Points, in no order, along strands that fork, close into loops and pass close to each other.
In the rows, 100 means zero.
Points whose rows are less than 76.7 apart are linked; no others are. Some points are linked to none.
Ful: [ 85 102  63  76 119  90  99 136  84  72 101 121 121  94 104  99  95 125
 149 105  59  73 105 161  76 113  99 117 106 117  74  80  57]
diti: [126  80  88  98 116 115  91  80  86 116  71  65 128 126 127 117 119 102
  71 110  77  82 148 100  94  75  73 109 114  91 132 123 138]
dil: [115 111  91 107 110 120  71  85 128  89  85  71 103 104 105  86 102 112
  67 150 121 129 130 116  96 108  48 118  89  61 111  97 111]
zumo: [ 77 129 132 105  94  82 105 104  91 123 157  58  91 109  81  94  95  68
 106 101 108  85  66  72 125  32  98  91 124 144 101  81 146]
todi: [108 117 117  79 129 111 107 145  71 108  90  81 115 124 149 117 100  95
 100 123  69  79 128 118 103  67 102  94 106 137 130  98 105]
mef: [123  61  38 101  94  97 106  88 108  87  69 123 104 102  81  91 136 131
 125  73  43  83 115 107  60 120 109  98  74 114  73 116  60]
Tunuv: [ 78 108  97  79  90 114  91  70 118 114  97 106 106  96 112 110 108 102
  54 113 105 123 135 126  99 139  92 117 104  67  90 106  90]
satat: [130 108 109 122  77 103  83 108 132  80  99  81 113  69  82  70  94  97
  91  96 123 131  82  63  98  87  64  93  83  79  78 119 117]
geto: [132  51  54 131  98  60 122  63  82 104  80 102  85 108  65  97 133 108
 114  43  77  59  70  51  64 115 131  90  78 126  79 133  86]
furu: [ 90  81  80  96  90  77 122 108  81 106 130 108 100 116  68 126 105  94
 130  42  85  70  66  84  90 111 154 102  93  95  75 109  84]
lef: [122  92  98  88 117 113  70 101 102  98  73  71 132 117 142 114 103 132
  92 130  81 103 167 152  99  98  63 119 121  91 143  87 107]
pas: [105  90 100  83 118 108  78  99 109  91  90  64 121 108 134 104 102 127
  84 131  90 100 154 164  92 107  61 125 116  95 125  83 101]
kofez: [117  88  77 134 107 111  67  80 136  61  55 109  84  78  93  79 122 149
  72 155  91  95 137 149  61 116  70 120  92  96 102  92  87]
fef: [105  97  96 118  70 100 110 122 115  56 109  75 123  68  78  74 107 105
 141  75 112 114  53  89  94  93  88  91  85 100  74  87  93]
Gol: [ 79  98 108  84 107  98 118 101  97 129  97 152  86 113  89 122  82  91
  98  78 105 114  98 117 118 138 160  98  96  71  95  94  63]
gopep: [ 87 124 102  97 101 102 118 117  99  85 107 101 105  94 105  93 107  95
 116 105  94 119  75 120 110 103 103 100 108  89  84  81  92]
gab: [ 88 114 132 136 117  91 124 113  77 105 107 101  76 120 136  76  97  78
  89 148 105 100  77  86 127  57 104  82 115 125 120  85 136]
Tekul: [ 75 118 129  67 126  96 103 149  60 126 101 114  96 106 136 126  53  74
 108 122  92  94 113 116 129  69 141  85 105 127 115  88  88]
Ras: [127 117 120 134 104  94  95 101 115  90  93  64  93 107  84  65  98  64
  88 120 130 106  66  44 112  45  69  95 104  95 120 128 156]
sosad: [ 82 131 123 103 110 115 123 107  93 112  95 116  85 104 123  95  98  82
  79 134 114 129  83 105 128  99 111  93 109  90 109  85 112]
fule: [ 67 100 105  92 120  92 127 139  64 114 104 143  96 122  90 129  65  82
 138  91 105  94  73 113 126 121 158  95  92  88 104  70  67]
kov: [119 119 121 113 105  93  96 112 101  93 116  46 100 113  79  77 112  71
  92 115 109 101  66  66 107  40  72 100 113 114 111 112 143]
Pekiz: [ 55 105  97 106  70 107 125 106  92  70 121  99 117  72  73 110  85 101
 136  59 136 118  48 102 122 148 114 100  90  70  92  65  67]
Kufi: [125 121 102 106  99 120  79 101 119  94  97  59 105 112  92  88 100  84
  77 138 122 128 105  75 122  77  55 105  91  62 117 109 132]
liba: [128  99  93 111 122 110  57  92 129  70  78  71  87  94  89  97  89 127
  65 168 129 121 149 140  96 116  47 131  98  65 114  79 100]
nisim: [ 87  83 100 123  57 117  98  50 138  93  89 129 106  54  78 100 110 111
  68  67 150 146  75  72 108 152 101  88  85  44  91  96  86]
vopu: [ 98  95 113  74  99  82  82  70  85 164 139  87  93 124 105 134  72  75
  79  84 111  64 122  70 102  72 109 103 123 136 128 124 139]
muk: [133  90  80 134  91 100  88 107 128  62  73  85 115  71  97  57 132 125
 123 101  97 112  70  88  75  94  71  86  81 108  84 104 102]
tobe: [ 81 121 135  97 113 114 113 116  88 108 100  82  91 121 127 103  92  79
  78 153 112 127  96 109 143  77  88  94 105  96 123  75 121]
Lisu: [106  70  62  62 104  97  85 100 109  86  93 127 100  87  97  93 107 129
 110  83  45  84 156 141  53 124 107 109  90 108  83 126  56]
nid: [ 96  90  64  68 115  90  93 118  99  81 100 117 116  89 102  97  99 123
 125  97  54  78 138 158  69 120 101 117 105 116  78 106  56]
palo: [103  57  58  87  75  90 111  66  96  99  99 125 100  88  68 117 117 112
  94  47  69 105 106  78  65 136 131  95  87  83  59 119  70]
buta: [ 87 124 124 110  86  73 106  77 100 128 154  73  88  99  72  94 103  74
 101  81 111  79  60  66 111  52 101 104 132 142 103 105 156]
pobuz: [101  92 127  72 100 131  80  85  86 142 103  81 121 126 129 142  94  90
  69 108 110  94 140 108 129  72  93 103 131  96 141 105 130]
dovip: [ 96 109 117  97 118  77 107 123  83 125 117 108  92 129 114 108  81  88
 113  89  85  66 102  88  96  66 146  91 107 137  98 116 111]
Dazu: [123  96  84 132 119 111  59  86 137  62  56  89  80  81  87  81 108 138
  64 166 113 107 143 144  73 116  57 125  85  79 101  83  98]
botud: [ 85 111 109 104 125 110 112  89 105 137  75 165  70 119 119 110  86  92
  63 126 122 115 121 101 119 130 144  95 109  66 121 106  91]
Zogan: [ 93 118 116  97 121 100 119 139  70 108 100  84 105 117 139 105  99  88
 101 122  80  86 103 107 112  59 110  94 109 133 109  93 116]
rof: [ 60 104 118 113  53 105 124 124 100  65 126  90 113  72  62 103  74  80
 141  57 146 125  37  92 132 124 104  94  93  68  95  68  91]
Gusif: [121  88  95  99  65  84  79  58 104  92 104  66 107  58  61  88 130  86
  67  72 105 119  69  56  74  80  70  96  89  94  77 136 141]
tura: [118 106  83 130 129 107 115  92 103 126  57 150  70 136 129  89 106  99
  76 134 104  84 122  86  92 101 118  89 103  89 134 124 120]
velo: [ 90  82  84 119  99  92 132  88  92 109  99 124  71 120  69 122  92  93
 116  61 130  87  78  75 109 159 161  89  74  79 104  99  60]
mugit: [109  99  92  94  81  93 103  87 100  95 111  60 115  89  96  92 139  92
  97  75  74  95  83  89  74  81  84 109 109 114  69 119 120]
ged: [ 97 106 106  84  87 125  86  64 107 121 110  72 102 115  86 114 115  80
  57 118 129 125 110  95 116  91  77 116 111  68 110 107 134]
lidul: [116 104 109 103  77  96  93  83 113  96 109  55 110  84  76  82 130  83
  83  84 104 109  70  66  84  74  76 105 103 100  85 125 137]
punor: [ 77 117 123  51  90 106  71  99 108 105 145  57 109  95  80 103  91  92
 103 115 121 129 119 135 117 101  63 130 106  93  75  73 100]
difa: [128 121 116 125  89 103  84  99 120  95 104  70  95  97  74  74  93  65
  78 115 138 117  75  39 115  64  61 105 105  81 114 135 152]
saka: [ 71  98  99  78 116 101 124 125  83 120 105 149  99 120  91 133  66  85
 121  82 106 108  88 118 127 135 158  97  91  77 102  73  58]
Fosiv: [ 84 103 116  19 111 111  73 119  72 112 131  78 126  99 121 136  79 100
 108  74  65  90 152 135  92  97 100 113  99 109 107 105  71]
Nunu: [ 77 105 125 155  92  72 134  89  84 102 134 122  76 116 110  86  79  83
 129  93 123  91  46  67 137  87 129  71 116 120 118  74 114]
Tad: [ 66 105 124  36 103  97  79 119  75 138 140 104  95  96  96 139  68  77
 105  70  92  91 124 108 107  79 150 104 101 102 101 117  82]
Sud: [ 80 122 135  43 126 110  87 130  64 123 101  98 113 102 129 140  61  82
  95 110  95  93 129 127 122  86 127  85 102 113 127  96  70]
Dem: [ 90 113 101 120 111 117 121  81 112 119  70 153  75 106 112 100 105  96
  68 129 122 121  98 100 117 125 118  93 111  59 115  98  97]
Vule: [ 60 133 123  68 114 104 108 134  77 100 109  88 112 107 128 101  81  89
 115 133  83 124 103 140 124  91  84 109 105 113  99  63 100]
ziru: [ 75 123 133  61  93 115 102 114  81 134 131  88 113 115 106 132  88  81
  94  98  99 101 116 112 124  78 111 104 116 122  99  99 111]
vef: [ 74 106 123 151 106  78 138 109  65  94 123 118  74 115 121  80  79  75
 129 115 104  88  46  83 144  72 122  69 116 126 109  64 113]
kasi: [ 88  98  80  91  99 111  93  75 126 102  88 119 101  83 105  95 110 123
  69 115  86 114 148 136  78 141  93 114 102  81  84 101  75]
nasu: [ 74 101  77  81 125  91 101 136  92  46  95 116 111  75  90  95  91 120
 146 126  84  68  98 178  77 117  88 125 122 113  70  53  57]
mut: [ 67 116 115  29  89 112  83 108  84 121 141  85 128  92 108 133  79  94
 101  75  78 101 145 140 101 103  95 118 109 114  90  99  85]
Valo: [126  65 122 120  84 108  62  95 141  60 100 118 101  43  53  80  84 148
  81  76 143 131 110  75  80 125  64 102  69  87  54  99  95]
kod: [ 67 124 103  78 107 100 101 114 104  73 112  93 111  85 108  91  96 105
 127 119  99 111  93 146 100 107  90 119 105  98  72  66  84]
Metib: [ 96  97  73 103  85 101 122  99  97  79 111 102 120  84  89 105 126 118
 136  61  83  94  68  99  87 122 109  99  91  96  72  88  69]
keza: [128  65  62 125 116  84 123  97  96 109  67 124  80 135  85  94 131 108
 123  72  82  61  84  76  76 110 143  88  83 110 109 117  83]
nodap: [152 103 106 143  77 105  71 111 135  76  82  96 124  65  83  66  82  98
  86 102 120 130  95  33 101  92  36  99  78  92  79 135 138]
Dagaf: [130  90  73 128 114  97 133 113  98  93  66 127  90 125 107  87 133 110
 126  94  68  73  77  84  82  97 121  83 102 125 100 115  90]
taz: [ 99 110 129 107 106  98  98  81  84 140 122  70 102 134 113 108  92  77
  90 121 116  78  94  79 117  44  89  99 127 140 124 101 153]
Nav: [ 86  89  87 140  93  72 129  67  99 114 108 125  64 136  83 108  84  95
 117  57 142  82  75  56 105 153 156  80  77  91 114  98  75]
mumug: [156 103 104 152  81 107  75 131 132  67  76 108 122  58  98  60  68 122
  98 113 132 127 106  50  95 105  27  97  80  98  78 117 124]
dod: [116  82  53 140  87 111 132  91 103  87  53 121  89 103  80 102 135 123
 122  68  98  77  70  63  80 144 115  82  63 116 113 109  59]
zemur: [106  94  90 125  88 102 124  78 112  94  85 117  97  94  94 102 126 106
  97  75 108 106  73  77  98 124 121  88 102  82  91 103  84]
lipo: [ 90  88 110  21 124 100  66 118  84 103 111  84 111  93 116 120  90 100
 103  76  53  87 154 136  77  92 132  98  83 101 125 116  56]
kozu: [135 107  94 115 112 115  70 102 122  83  83  57 109 114 106  82 106  99
  86 154 112 125 120 102 108  86  44 110  89  69 118 101 125]
komig: [121  78  46 122  90 111 105  83 120  74  70 120 106  82  92  89 142 145
 122  86  62  92 103 111  65 127  90  96  81 116  76 100  71]
fusa: [ 97  98 124  70 106  90  79  94  78 154 133  89  91 124 119 132  75  78
  90  84  98  61 124  85 104  67 120  99 115 135 119 122 122]
Lipu: [ 96  87  69 118  83  84 130  99  78  87 122  91 106 101  61 122 112  96
 140  32  87  65  58  61  80 121 135  94  89 100  75 107  83]
zutuf: [114 104 112  56 131 107  83 140  74 105  91  82 113 117 133 118  95 101
 109  98  55  74 142 127  88  69 119  93  86 129 137 116  83]
diso: [ 90  57  74  61  91  83 106  90  97 112 110 130  97 101  67 120 100  99
 101  42  76 102 115  97  68 125 151  99  86  73  74 116  67]
bosin: [ 97 130 131  76 106  92  72 131 108  64 133  69  96  74  71  78  64  97
 119 129 139 118 110 124 127 103  47 117 105  91  63  71  85]
kes: [ 93 111 115  95 128  99 112 107  95 136  83 141  85 127 123 110  84  86
  75 115 108  97 119 100 112 107 138  93 109  90 118 109 101]
zakud: [119  76  63 134 100  97 135  94  95  96  62 118  80 123  81 103 132 107
 122  69  97  68  82  62  84 135 134  85  74 108 106 114  70]
Zogu: [ 78 119 104  81  95 118 101  72 127 112  96 116 100  90 108  99  93 102
  61 119 119 140 118 126 113 140  95 109 107  55  95  99  93]
nobuk: [161  93  86 114 114 114  63  92 111  84  87  40 119 122 102  90 102 116
  93 149 101 115 138  99 108  71  24 121  94  71 110 102 138]
zoli: [145  79 107 156  73  97  97 149 126  58  91 103 131  70  78  63  72 121
 132  76 118 121  75  57  98 104  49  92  69 121  62  99 115]
Nep: [102  72  86 100 111  69 118  98  84 117 116 117  92 121  79 111 105  90
 126  52  81  66  80  83  83  97 158 102  97 106  86 115  96]
katom: [144  87  63 139  96 102  98 110 124  52  56  97 111  77  99  56 145 143
 132 110  78  97  64  96  62  90  62  82  74 119  98 102 101]
taber: [112  93  99  58  95 106  93 117  86 103 120  44 132 112 119 110 120 106
 103  87  61  84 129 127  82  76  73 121 107 127  94 108 117]
rebe: [ 93 104  92  96 115 103  85 102 119  74  78 103  89  84 106  89  98 126
  85 142  96 101 135 174  83 134  80 125 106 104  99  74  77]
Lar: [ 64 132 110  61 119  98  99 134  88  81 112  89 117  93 128 101  81 100
 120 130  83 109 107 159 114 100  81 109 113 118  92  63  91]
Durog: [ 98 101 137  82 105 123  85  93  77 144 115  88 113 132 134 143  78  87
  77 120 124  91 130 104 141  62 102  97 130 114 138  95 126]
Somi: [ 74 124 126  80 113 116 108 127  84 108 100  81 102 112 127 103  81  79
  92 149 104 127 103 128 137  81  81 104 112 106 114  63 115]
nal: [102 112 116 151 124  93 127 112  85 102  92 123  71 124 142  60 108  85
  90 157 107  93  60  78 124  64 104  83 113 112 125  95 134]
dom: [105 124 117  85  84 104  79 110 115  83 128  53 104  88  84  74  99  92
 104 117 123 130  95  98 115  92  65 106  88  89  77  95 108]
Nozug: [ 96 107 135  94 127 110  96 118  71 134  92 103  97 134 145 127  66  84
  74 137 109  85 132 101 124  66 115  91 117 119 140 100 112]
nebog: [ 66 102 107 100 125  91 128 150  60 111 108 137  93 113 107 123  66  80
 138 105  92  87  74 112 129  96 157  88  92 106 109  70  74]
mor: [102  92  92  89 107 107  75  88 123  79  84  83 101  89 117 100 105 133
  64 138 100  93 160 165  76 130  69 134 110  96 103  84  88]
fasuf: [ 54 132 130 101 102  95 129 124  62 111 127 120  95 101 105 117  71  76
 120 103 107 105  68 108 148  82 137  84 119 108  88  68 101]
Sedim: [ 95 104 115 108  71  87 116  58 106 110 115  97  88  90  79 102 121  81
  82  68 119  95  62  61 102  99 117 100 122  94  83 117 123]
Bomuf: [ 88  99 110  78  81  60  94  61  89 157 160 105  73 102  77 124  75  71
  97  58  99  74  96  63  95  87 127 108 118 129  93 123 138]
bof: [ 76 125 136 136 102  76 118 102  78 117 131 105  74 114 131  86  76  74
 109 132 110  95  66  80 133  49 114  79 119 137 110  78 129]
Mig: [ 99 100 103  39 133 101  74 139  86  99  89 105 109 101 119 106  98  99
 117  92  54  87 140 133  73  86 137  96  86 110 125 118  62]
zupav: [124  97 102  95 117 107 100 102  87 120  86  69 117 131 131 116 112  94
  74 107  77  71 128  97  86  70  88 107 119 114 123 126 133]
Disu: [138  95  62 140  99 110  96 119 123  52  54 105  97  89 113  61 144 138
 133 138  71  90  78 121  63  88  62  88  81 121 107  95  89]
numom: [104  84  54 140  80 119 118  95 116  61  54 109 105  84  91  92 134 139
 128  74  98  97  72  82  80 137  96  83  62 116 109  91  59]
posil: [110 107 110 102 134  91  93 122  77 129  91 105  89 139 146 107  78  87
  89 127  94  68 124  88 105  63 124  83 104 138 135 119 115]
Lazo: [ 86 108 114  88  97 120  94  75 105 131 104  95 103 118 107 119 109  84
  56 114 123 111 126  94 113  98  92 113 115  75 111 111 129]
zodor: [120 107 107  83 128 118  91 127  81 113  74  91 117 122 147 125  98 108
  82 128  76  90 149 127 105  79  91  99 111 107 150 107 104]
Pum: [ 94  85 104  83 109  68  94  99  88 137 130 118  82 124 100 111  86  88
 106  59  88  73  98  85  84  81 154 101 100 116  92 129 109]
Selet: [ 91 114 111 109  83  69 109  61  99 125 142  89  82 101  81  95 106  83
  98  68 112  75  62  63  98  79 109 105 130 123  88 123 142]
Muru: [ 75 107 120  96 125  88 118 150  55 114 108 128  88 115 125 112  67  76
 127 115  86  85  87 109 123  69 150  85 104 132 100  83  86]
sok: [102  45  49  59 101  85  89 106 107  90  86 128 107  93  78  95 108 124
 119  65  51  90 138 136  48 118 132 103  71  95  88 119  50]
Zinom: [ 78  73  85  49  91  84 103 104  93 119 123 125 103  97  74 128  89  87
 109  44  79 107 115 111  84 122 153 105  91  76  75 114  65]
tedap: [ 80 107 117  51  89 114  92  98  88 127 124  79 112 108 110 125 100  90
  81  86  86 107 130 123 102 103  91 118 114 102  93 101 109]
bomek: [ 90 108 116 140  89  83 142  85  92 103 118 120  80 117 100  99  89  87
 126  72 136  94  51  62 123 105 133  76 122 102 105  87 105]
rulu: [ 70 103 130  42 103 102  87 112  92 139 129 121  95  95  94 138  68  79
  90  71 104 103 126 114 109 106 152 107 105  88  93 116  80]
lusim: [150  81 107 159  79 106  89 142 134  64  78 122 116  61  91  59  69 135
 113 102 132 118  95  60 100 114  34  93  78 111  70  98 110]
duzil: [115 113 113 102  87 119  78  85 117 114 111  62  98 105  78  89 109  73
  72 118 141 123  91  65 125  75  68 111 102  73 118 113 142]
val: [114  97  77  89 104 106  94  98 107 102  81  94 114 101 120  94 128 115
  83 107  58  91 143 116  68 105  88 108  98 103  99 124  97]
pufa: [128  96 129 107  68 103  56 100 135  72 118 105 102  42  64  83  75 124
  85  90 155 129 116  70 103 121  49 112  82  81  55 105 101]
gozo: [109 108  99 153 128  95 133 100  88 103  74 146  62 125 143  71 111  90
  94 151 110  92  76  77 117  85 110  75 116 105 136  99 126]
kibe: [ 55 125 132 112  91  94 135 123  74  90 129 111  96  97  94 101  85  71
 130  94 109 109  47 102 146  89 121  87 118  95  91  61  98]
fev: [ 95 101 108 129  80  78 130  84  93  95 133  89  96  94  78 102 108  92
 127  48 103  71  42  63 105  85 130  93 119 112  84  97 113]
pag: [120  67 105 115  74  99  63  79 135  64 100 102 109  47  71  73 104 140
  91  76 127 130  98  77  70 118  68 101  67  88  62 105  99]
Vode: [117  79  91  97  63  88  72  50 109  91 101  82 105  54  67  88 130 103
  66  68 108 131  87  56  65  96  66  93  77  87  67 133 132]
lik: [117 116 132  93 101 100  70 122 119  55 127  72  94  61  69  74  72 111
 105 122 145 116 111 110 117 104  45 121  98  91  55  88  82]
gafov: [105  47  76 101 115  60 107  91  86 120 110 117  86 131  77 100 104  92
 130  42  82  64  77  78  60  96 160 103  83 110  97 120  96]
kar: [ 61 113 132 115  77  98 127 126  87  70 133  93 105  82  74  91  82  78
 141  71 122 117  31  93 140  91 110  84 108  81  95  66 100]
guzod: [ 96  97  77  83  98 102  94  81 112  92  91 108 113  89 118  95 118 124
  81 106  76  99 143 134  69 130  87 109  96  97  86 106  81]
kosoz: [ 96  69  67 106  76  95 118  73  92  82 111 109 111  81  74 117 125 112
 109  37  83 101  82  87  81 138 120  93  85  86  62 103  68]
bel: [134 101  56 134 105 112  95 109 127  64  51 117  86  97 116  71 141 145
 114 159  60  88 105 146  65  98  63 100  85 120 116 100  93]
sar: [ 91  99 119  76 103 121  91  79  92 143 101 100  98 124 118 127  92  90
  55 103 111  99 139 100 115  96  99 102 117  81 123 120 119]
zibal: [ 95  89 100 120  63 105 113  63 120  99  95 114  98  73  81 104 120 102
  85  58 125 121  67  70 109 132 111  90  96  64  81 104  90]
sim: [ 79  92  89 119  76 126 102  52 134  95  70 141  97  71  91 102 108 118
  78  90 138 140  81  97 110 163 106  94  86  51  94  85  57]
nokup: [ 91 118 114 116 103 105 134 104  96  99 105 109  89 102 109  94 114  91
 102 103 111 116  67  96 120  96 117  87 115  91  97  91 101]
meru: [100 105 126  64  92 129  84  87 101 134 116  73 127 124 107 131  98  93
  79 114 118 123 131 126 134  78  69 111 127  85 126  85 128]
Gugad: [102 107  89 137 113 119 130  98 110  96  56 152  72  97 114  82 116  99
  87 139 115 123  75 104 116 130 105  77 101  65 127  84  87]
Zitaf: [113  98  80 138 111 122 133 100 109  87  54 141  74  97 113  88 109 104
 108 127 100 118  71 107 117 136 102  79 103  88 127  82  75]
Bubit: [125  48  70 112 105  49 108  60  88 124  92 110  77 127  75  98 106  92
 108  42  78  61  78  59  61 107 142  92  85 115  87 141 100]
Vit: [108  92  68 143  94 125 124 109 115  59  44 132  81  85 106  82 120 117
 127 121 101 111  61 109 101 140  79  81  85  99 126  75  67]
teb: [117  75 100  97  62  94  57  58 118  69 109  87 108  48  67  76 112 125
  73  68 114 134  97  68  63 101  56 102  66  87  56 107 120]
poboz: [106  95 121  74 124 112  85  99  87 137  94 102  96 131 121 121  85  90
  68 100 102  79 148  91  99  87 119  96 107  95 134 128 110]
Puvif: [ 78 122 114  52 116 111  88 108 100 116  86 110 111 101 130 119  82  99
  80 114  91 111 146 144 116 124  98 113 104  91 117  97  84]
Pigor: [110 104 107 113 138  95  97 111  92 131  66 152  73 138 140  98  84  91
  80 138 106  86 131  96 101  95 143  83 100 103 142 122 105]
Poku: [ 75  87 118  50 104  74  82 106  82 141 145 111  85 103  94 126  67  82
 110  56  93  72 109  95  88  74 164 100  94 119  97 121 103]
reta: [114  92 112  80 128  92  85  97  84 132  89  96 100 133 129 112  93  94
  79 104  80  68 141  85  88  70 117  94 104 117 135 133 112]
Depul: [ 54 140 142  77  90 115 112 111  87 130 134  88  95 105  99 120  83  67
  87 112 118 124  91 113 141  78 110 105 118 106  95  79 113]
tes: [118 106  93  93 132 121  89 111  94 116  48 107 113 124 145 118  95 111
  74 139  73  93 168 127 105  98  90 102 104  85 176 109  99]
Num: [123 111 110 115  91  89  98  88 105  98 112  45 104  97  76  78 126  69
  90  88 100  90  59  60  92  50  78 107 110 121  97 128 149]
vuri: [126 102  68 101 106 100 112 107 106  95  77  95 116 104 114  88 138 115
  99 103  54  82 119 109  57 102  91 105  96 120  87 122 101]
mibo: [ 71 101  86  77 135  92  90 125 106  53  76 137  91  77 100 103  81 114
 125 135  87  80 113 188  91 134  92 127 123 111  83  48  69]
ruf: [119  74  65 129  87 118  87  44 122  85  59 124 108  70  95  79 136 135
  68  92  85 112 100  77  66 126  91  91  81  76  90 122  97]
Fud: [ 65 131 140 130  90  73 117 103  88 113 148  90  79 110 106  92  80  67
 109 121 113  89  55  77 130  41 113  74 129 138 109  78 134]
gobol: [125 125 127 109 100  98  93 142  97  88 125  37 105 110  86  69  94  70
 106 130 102 118  84  68 130  44  51  88 102 112 108  97 129]
kuz: [ 90  98 111 105  65 101 112  58 113 108 115 102  98  81  71 106 123  86
  79  67 118 121  69  75 108 108 119 101 120  80  81 112 113]
Zibu: [110  45  35  81  89  95  97  96  98  87  82 124 109  94  72 105 127 131
 127  62  43  81 117 114  43 128 116 103  65 117  74 114  51]
lilog: [107  74  48 130  85 117  98  82 113  60  65 117 102  76  83  86 142 161
 129  71  87  85  84  98  58 144  82  93  68 125  95  87  54]
Merer: [ 90 127 126  65  88 105  72 116 108  90 143  52 106  89  74  88  85  90
 113 119 127 136 104 117 126  95  58 120 104  90  72  75 100]
naku: [ 96 110  94  74  92  97 105 110  94  97 116  59 123  99 114 102 127 106
 107  89  63  86 108 117  76  79  81 116 106 122  79 107 113]
dak: [114  74  65 130  89  79 129  88  79  87  97  93  96 107  68 114 122 105
 125  30  84  61  58  51  75 119 126  91  82 116  81 114  86]
buf: [120 103  82 110 111  96 126 106  98  96  84 108 105 103 113  87 134 104
 108  94  64  80  94  95  78  97 113  97 102 117  89 116 100]
sorib: [ 86 112 124  56  91 120  80 103 102 115 132  55 121 112 106 117  92  94
  98 118 115 129 125 142 130  91  68 119 109  96 107  72 114]
Lok: [ 78 107  96 102  92 119 106  67 134 102  79 140  94  80  98  96  99 110
  72 114 132 139  94 115 111 156 105 108 101  49  91  89  71]
rozup: [ 85 119 117 107 118  87 122 137  67 118 111 106  94 121 128 105  89  79
 112 117  84  74  90  98 118  60 130  84 108 138 100  93 109]
san: [137  69  70 105 105 116  83  67 103 102  68  48 129 114 115 105 131 112
  76 120  75  99 142 106  85  70  52 121 110  74 121 120 149]
mis: [ 83 111  88  83 127 100  91 109 117  64  74 118  94  81 108  92  93 120
 109 142  91  93 124 177  82 139  83 122 117 109  83  65  73]
povun: [ 90 102 104  79  89  64  80  55  96 176 155  93  87 117  98 123  66  73
  86  79 100  69 101  64  95  79 108 108 121 144 121 123 145]
Pir: [ 94  93 104 148  84  71 135  71  97 104 116 120  73 117  95 103  90  93
 121  68 138  76  53  50 117 130 141  78 105 101 117  92  90]
fav: [ 88 110 111 103  77  58 109  55  97 140 162 105  75 103  68 108  89  77
 104  57 108  75  66  60 106  92 129 103 126 122  89 117 134]
papo: [149  72  78 108 104 113  66  73 106  95  84  44 126 123 109 100 119 116
  90 128  88 109 144 115  98  65  42 124 105  64 119 105 146]
nebam: [ 76  91  69 109  83 101 113  99  93  61 111 100 121  73  80 108 111 121
 144  67 106  96  70 106  92 138 101 105  82  97  74  74  55]
Zolu: [118 108 126  87  88 106  56 105 127  67 122  78  94  54  62  84  79 115
  81 116 157 127 123  95 110 119  45 115  88  80  59  98  92]
dul: [121  96  61 128 101 110  85  91 130  66  50 121  92  86 104  76 133 148
  96 140  64  83 131 150  59 115  74 107  94 117 103 100  80]
tono: [ 53 136 142 100  89  93 116 109  78 131 142 106  84 102  98 115  69  66
  97 110 125 109  74 101 144  73 132  90 125 117  95  73 117]
kazoz: [115  87  58 138  93 120 124 101 121  67  58 117  95  89 104  82 134 132
 127 103  96 105  67  97  92 132  82  87  78 107 112  88  71]
sis: [117  89  88 124  87 105 108 114 121  62  88  87 115  72  94  66 123 117
 132  94 101 118  62  98  84  97  87  93  80  99  89  91  93]
Fur: [ 82  98 114  65 101  92 109  95  92 129 123 135  95 109  85 125  85  81
  97  64  96 107 110 106 106 117 157 103 103  82  81 115  77]
zozar: [127  92 106 130  73  89  91 139 120  55 108  76 121  61  74  63  89 110
 141  81 119 122  66  66  99  89  62  91  78 105  65  98 104]
punot: [119 108  85 145 127 103 124  95  95 111  64 144  68 128 133  84 116  98
  84 145 106  88  97  82 101  96 113  85 112  96 134 118 128]
fip: [ 62 102  81 109  70 105 121 103  97  63 107 101 122  74  80 105 105 114
 142  67 125 111  56 101 113 146 100 104  88  84  88  65  60]
par: [115 101  87 111  86 113  72  62 119  93  84  71 110  87  93  87 124  97
  60 112 111 122 108  74  84  92  64 106  88  66  93 126 132]
ruti: [103 117  91  96 123 126  88 112 109 103  58 111 107 111 146 105  91 114
  76 154  81 108 147 143  95 117  78 111 105  90 148  94 100]
Nadi: [ 72 122 137  33 110 119  81 108  86 124 103  97 117 103 124 142  58  88
  85 103  95 113 148 138 124 115 116 103 107  95 121  94  74]
Rok: [ 88 119 104  83 121 119  94 107 107 115  73 112 107 107 137 110  95 104
  75 139  86 117 140 142 110 125  90 106 109  86 132  94 102]
pazul: [116 129 125  99  96  99  92 136 114  77 121  52 102  97  89  65  87  78
 114 127 103 129  84  77 131  72  50  94  94  93  93  90 113]
binis: [100  85  84 107  97  95 127  78  97 117  99 131  86 115  84 117 106  97
 103  66 113  91  85  79 101 129 150  95  99  82  89 107  77]

A fork is a point with three links, a tip a point with one. Leave the first point through the second and follow the links. Name the first fork or tip that comes.
dak; geto -> Nep
Zitaf; Gugad -> bof
mis; mibo -> numom
ziru; tedap -> todi

A piece is two or more points that can be reached from each other along the links. Count, over all rows, the pieces, the separate loops (a circle has one, a figure eight two, a Y none), the forks (points with three links) and the tips (points with one).
pieces -> 4
loops -> 11
forks -> 18
tips -> 4

Name the points in between on the shortest way along the links from the first point to the second, in order.
kosoz; kar -> Metib, nebam, fip, Pekiz, rof
katom; liba -> Disu, bel, dul, kofez, Dazu
Pum; todi -> dovip, rozup, Zogan
bomek; Selet -> Nunu, vef, bof, Fud, zumo, buta
